Points, in no order, along strands that fork and pass close to each other.
Points whose rows are less than 47.6 apart are linked; no others are. Some points are linked to none.
vug: [ -1   7  34  -9   5 -17  -5 -10   5   3  13  12  -2 -14  -5  12  10   9
  -4  -5]
valoz: [ -7  30 -10 -29   1 -12  -8   4  12  -5  13  22  12 -11   6  -9  20   2
 -33   9]
nosol: [-12  30   4   4  26  -8 -20 -18  16  -2  11  -5  -9  -1   5 -10  -6 -19
 -18  -5]
sapug: [  4   2  -9   1  -1  22   6   5  -6 -15 -11 -15 -27  28   3   5 -23   5
  -6 -11]
vemiz: [ -5 -19  15  17  13 -11   1  -6  23   9  -7  -9  -8  -3   0   2 -16   1
  18 -15]
sev: [  9  22 -14   6  21 -11   4  -1 -22   9 -14 -26  10  12 -22 -30  20 -12
  26  28]
Pob: [  2 -42 -17  11 -17   7   8   1   3   5  10   3  20 -17   5  10   0   6
   5  -8]
zuduk: [ 19  31  -5  -9  -2  -4   2  -6 -22   3   7  -4 -10  25  -7  -7   3  15
 -12  20]
Gulaz: [-15  -3 -30  -5   9  -4   0  15  -7  -9  -8  -5  22 -16   3 -14  18 -20
  19  21]
zipi: [ -9  33  19  13  37  -2 -26 -12   6   3  -7   0 -13  -4   2 -11   8 -25
  -5   9]
gena: [ -7  -4  26  16  28   1  -8 -16  22   7  -5 -20  -5   1 -10  -7   2  -2
  25 -14]
gikap: [  9  -6 -20  -8 -17 -18  -4  -2   0  14  24   5  31 -19   2  -4  -1   6
   2  -1]
let: [  2  -2 -24 -31 -10 -13  -2   9   5  -2  16   8  25 -17   9  -1  19  12
  -8   6]
somu: [ 19  21  -2   1  -4 -15 -25  -2  -2  13   5  15 -15   3   9   1 -30 -21
  -8  -1]
Vab: [-19   7  13 -19   8   6  11 -15   3 -22   7 -24   5   8 -11   1   4  20
 -13 -16]
temi: [ 17  24   7 -21 -32  -4   4   5 -17   2  -4  23  -4  25 -10  15  -4  20
 -15   3]
fov: [ 17  16 -13   2 -11 -14  -9   2 -17  26  12  15  16   0   7 -12  -8 -13
  -2  19]
Fugu: [ -5   3 -19   9  12  -4  -3  -2  -9  13  -8 -25  16   4 -17 -25   2 -25
  17  15]
nuko: [  6 -18  31   1   9   3  19   1   6  -2 -16 -27 -17  12  -5  -4 -23  20
  19 -25]
zakub: [  9  -1 -10  16  11   3  -8  16  12  -4 -20  12 -33  -5  15   3 -33 -23
  -3  -9]
durof: [-23  -5 -28 -19   2  -1  -3  11  12 -22  10   9  21 -25  16  -3  34  12
  -8   5]
zume: [ 10 -19   3  12   8  -3  -9   3  18  -2  -3  13 -26 -15  14   8 -18 -16
  -4 -16]
buz: [-19   4 -14  -7  11   0  -3  -8   6 -18   9  -9  14  -5   4 -14  11   4
 -14  -2]
zerat: [-13 -30   5  28  12  14   9  -2  26   0 -26  -9 -10  -5   2   1 -10   0
  25 -13]
voge: [  3  16  -8   6  13   8   8   6 -14 -12 -18  23 -20  11  -4 -11  41   2
   2  40]
Zuku: [  2  -9   1   1 -10  -5 -11  -2   9   3   7  19  -8 -19  10  17  -9  -6
 -13   0]
Sepuv: [  1   1  20   7  11   3   5   1 -21  13   2  -2   9  -2  -2  -5  15   4
   9  14]
belun: [-17  -7  13 -20 -12  20  16  12  -9 -26   2   6   1  -5   3  14  20  24
 -20   2]
kepi: [-20  10  12  15  40  15  -7  -3  29  -8 -30 -19 -25   9   4 -12 -13  -4
  15 -12]
riru: [-10  10  25  18  30  -2 -12 -17  17  13   5 -15  15 -11 -14 -18  25  -5
  21   0]
Duk: [-10 -41 -14   3 -11  14  15   7  -1 -12   4 -16  21  -9   5  -3   7  11
  12  -2]
Fetam: [ 10  -8  23 -15 -23 -14  -1  -1  -1   7   5  10   2  -6  -5  21 -16  11
  -7 -21]
Sozu: [ 10 -12 -21  26 -13  13   5   3 -22   4 -20  -3  -8  11 -12  -2  -3 -13
  10  22]
kuzu: [-27 -21  -3  30   8  23   9   0  15 -16 -31  -8 -13  -4  -3  -2  -5 -19
  23   5]
fude: [  7 -15  27 -18 -25   5  20   3 -24  -3  -1 -10  -2  14  -9  21 -15  23
   4 -15]
gakim: [-10  15 -17   1  18  16  10   3 -20 -21  -7 -25  -3  21  -4 -14  19  10
   0  13]
puv: [ 19  28  -9 -12  10   2   2   3  -9  -3  -2  37 -19  15  -1 -14  34   0
 -15  35]
petif: [-14 -11   0 -12  -7  22   9   5  -2 -26  -4 -10 -15  13   2  13 -11  12
 -10  -7]
Fibal: [ 12 -15 -21  13 -19   3   7  11 -27  15  -8   1  15  -7   0  -6   4 -18
  18  28]
maf: [ -4  17  38  10  28   3 -16  -2  -4  -1  -6  -3 -20   0   2  -1   8  -7
  10   1]
vigud: [ 18   0  28   0  11 -27  -6 -12  15  21   4 -15 -10  -1 -10   0 -26  -1
   4 -28]
Dida: [ 10   3  -4 -26 -35 -13   4  -1  -7  13  14   3  30   2  -3  -3  -7  14
  -5  -3]
paga: [-13   6 -34   1  -3   9 -17  -3  11 -15   0   4  -9   1  17  -1 -21 -21
 -29  -3]
sisaf: [ -6  20 -44 -10  -6   9  -7  16  -6 -16  -2   6   7   6  15 -14   9  -7
 -24  18]
gel: [ 21  27 -17   2   5  -8   5  -5 -25  11  -1 -13   3  23 -11 -21  13   3
   8  23]
Beren: [ 10   8 -18  13  -2 -14  -7  -4 -13  25   0 -10  20   1  -2 -22 -11 -23
  10  15]
som: [ 16  -5  -9   0 -24  13   4  10 -14  -5  -3   2 -26  19   3  13 -28   7
  -2  -6]
gib: [  8 -13   2 -17 -40 -11   2  -9   4   6  16   4  23   4 -10  20 -14  17
  -7 -22]
Bez: [-12   5 -53  -5   1   7  -3  18 -12 -13 -17  -6  13   0   7 -11   9 -20
   0  23]
bege: [  8  -7 -15   1 -17 -18  -3 -13  21  14  14   0  -1   6   2   7 -35   1
  -2 -22]
Puze: [ -9   6   0  15  13  12   8  14 -13 -10 -20  12  -3  -6  -4  -6  36 -12
  10  30]
Mono: [ 20  -3  -9  15  -4   8  -7  17 -13   1 -14   6 -36   9   7  11 -20  -9
   0   1]
rolam: [-14 -36 -15  23  -1  18   8   0  20  -9   2   4   2 -14   5  15  -1   1
   4 -14]
Lusaf: [-11  10  38  19  27   1 -16 -15  15   0   3   4  -3 -20   3   3  24  -7
  14   0]
Pere: [-23  -5  -1  19  12  23   3   1  -2 -18 -22  -4  -1 -10  -6  -8  17 -24
  16  14]
Bazon: [  5 -17   0  23   1   7   0   0  -9  12 -18 -18 -11  17  -7  -3 -19 -15
  21   7]
vufi: [  5  27 -18  -8  -2   0  -5  -2  -7  -4   8   4   3  11   3 -10   0  -4
 -21  14]
busu: [  2   9  -8  -4  14 -21  -1 -21  24  17  26 -10  18  -2 -16  -2  -2   6
  -9 -27]
kod: [ -1 -17  10  18   9 -12   0  -4  16  16  23  12  10 -21  -4  23  13   1
   0 -19]
binuz: [ -6  26   4 -32 -25   0   3   1 -12 -13  -6   4   8  32 -14  12   0  22
 -29  -6]
vonos: [ 15 -23  10   4 -15 -16   2 -12   1  25  17  -9  12  -4  -1   1 -17   3
  12 -11]
neseb: [ -8 -24 -16   8  -4   3  10  16 -16   2 -16   4  19 -19  -1  -8  17 -16
  19  23]
Bul: [ 17  28 -19 -24  10  -8   5  10 -10   8   9  23   6  14   2 -16  29   2
  -4  26]
Nane: [ 27  28 -17  -8 -12  -7   0   6 -18  22   7  29   1  11  -1 -14  12   3
  -3  29]
Rifiz: [  4  26  19  -6   1  -5  -6   6  -8   2   1  28 -15   1  11  10   5  -2
 -18  15]
migi: [ 13 -11 -11   9 -10  -8   0 -12  -3  27   8 -15  19   9  -2 -17 -27 -12
  14  -4]
Vup: [-17  22 -19  -2  15  -4 -18 -14  18 -14  13   4   3 -10   9 -10   4 -11
 -27   0]
Fabo: [  7 -26  23  16  11   9  13  11  -3  10 -19 -26 -17  14  -5  -2 -16   1
  30  -6]
vona: [-19  -3  30  17  34  20  -1 -12  21  -8 -24 -19 -15   6  -2 -17  10   3
  30 -16]
Beza: [ 21   8  23  -9 -14 -27  -5  -6   9  12   4   5  -4  -2  -8  11 -31   3
  -1 -32]
mem: [  0  -9  41  -5  -4  -2   5   5  -8   2   4  25  -3 -15   6  21  15   9
  -2   5]
Guk: [  7 -16   4   0 -18  -8   0  -1   5  12  19  24  11 -29   3  24  10   4
  -7  -1]
kagan: [ -5 -15  20 -13 -21   9   6  11  -7 -16  -3  21  -9 -11   9  27   3  12
 -13   4]
movam: [-11   9  -7  14  19  -5 -17  -8  28   0  21  20  -5 -23   5  18  10 -11
 -18 -15]
vos: [ 11 -36  18  14 -17   5   9   1 -11  13  -1  -9   5   0   3   6  -9   5
  21  -6]
zab: [ -7 -24  25 -16 -14  13  17   5  -6 -25  -5 -13  -7   7  -2  17  -4  20
  -1 -18]
Tid: [ -7  16  13 -17   0 -18  -8  -9  12   3  12  28   8 -18   3   9  21   6
 -27   2]
Dusip: [ 17  -1   9 -15 -35   7  12  10 -26  11   3   6   6  17  -9  16 -12  15
  -3   5]
Bodav: [-26   3  -2 -24   5  22  14  11  -3 -37   4  -8  12  -4   3  -4  30  20
 -15   5]
sogu: [ -9  20  -7 -27  -9   5   7 -11  -4 -19   3 -23  11  25  -9  -3  -5  17
 -22 -14]
fir: [ -7 -29  14  20   3   8   6   6  19  -2   9  10  -7 -21   0  25  15   9
   9 -22]
Vok: [-24   7 -25 -20  19   4   2   4  10 -29  11 -13  21 -11   7 -10  34  18
  -6  -5]
zesez: [  8 -41  -1  10 -21   4   7   7   2   4  -6  -7  -7   1   7  11 -29   0
  12 -12]
Nes: [ -8  -5  33 -10  12  -1  11 -10   7  -3   2 -27  -8  11 -10  -1  -5  18
   7 -20]
Rer: [ 21   0  14  11   2 -18 -11  -7   6  25   3   2 -14  -1   7  -7 -32 -15
   8  -8]
ruke: [ 13   8 -17   2 -28  -8 -15   2   4  12  10  12  -6   3   7   3 -43 -11
 -12 -12]

Follow the links from the first point to the second, and from the first to the third. Name the last point that the two ways share.
Fetam, Fugu, vug => Vok
Fabo, Puze, vos => Beren
mem, Lusaf, Rer => Vok
vos, petif, Tid => Beren
Bodav, kepi, Pere => gena
nuko, kepi, Lusaf => gena

A fork is a point with three links. Follow the links from the first point to the second and name the forks in between, in order.
bege, valoz => Vok
Gulaz, vonos => Beren
kepi, valoz => gena Vok
Rer, fov => Vok gena
Fugu, kagan => Beren gena Vok

A fork is a point with three links, a tip a point with one. Leave the first point through the second and follow the links. Name the first fork or tip that comes.
temi, Dusip => Duk
sogu, Vab => Beren
bege, ruke => Vok
Vok, buz => gena
Dida, gib => bege
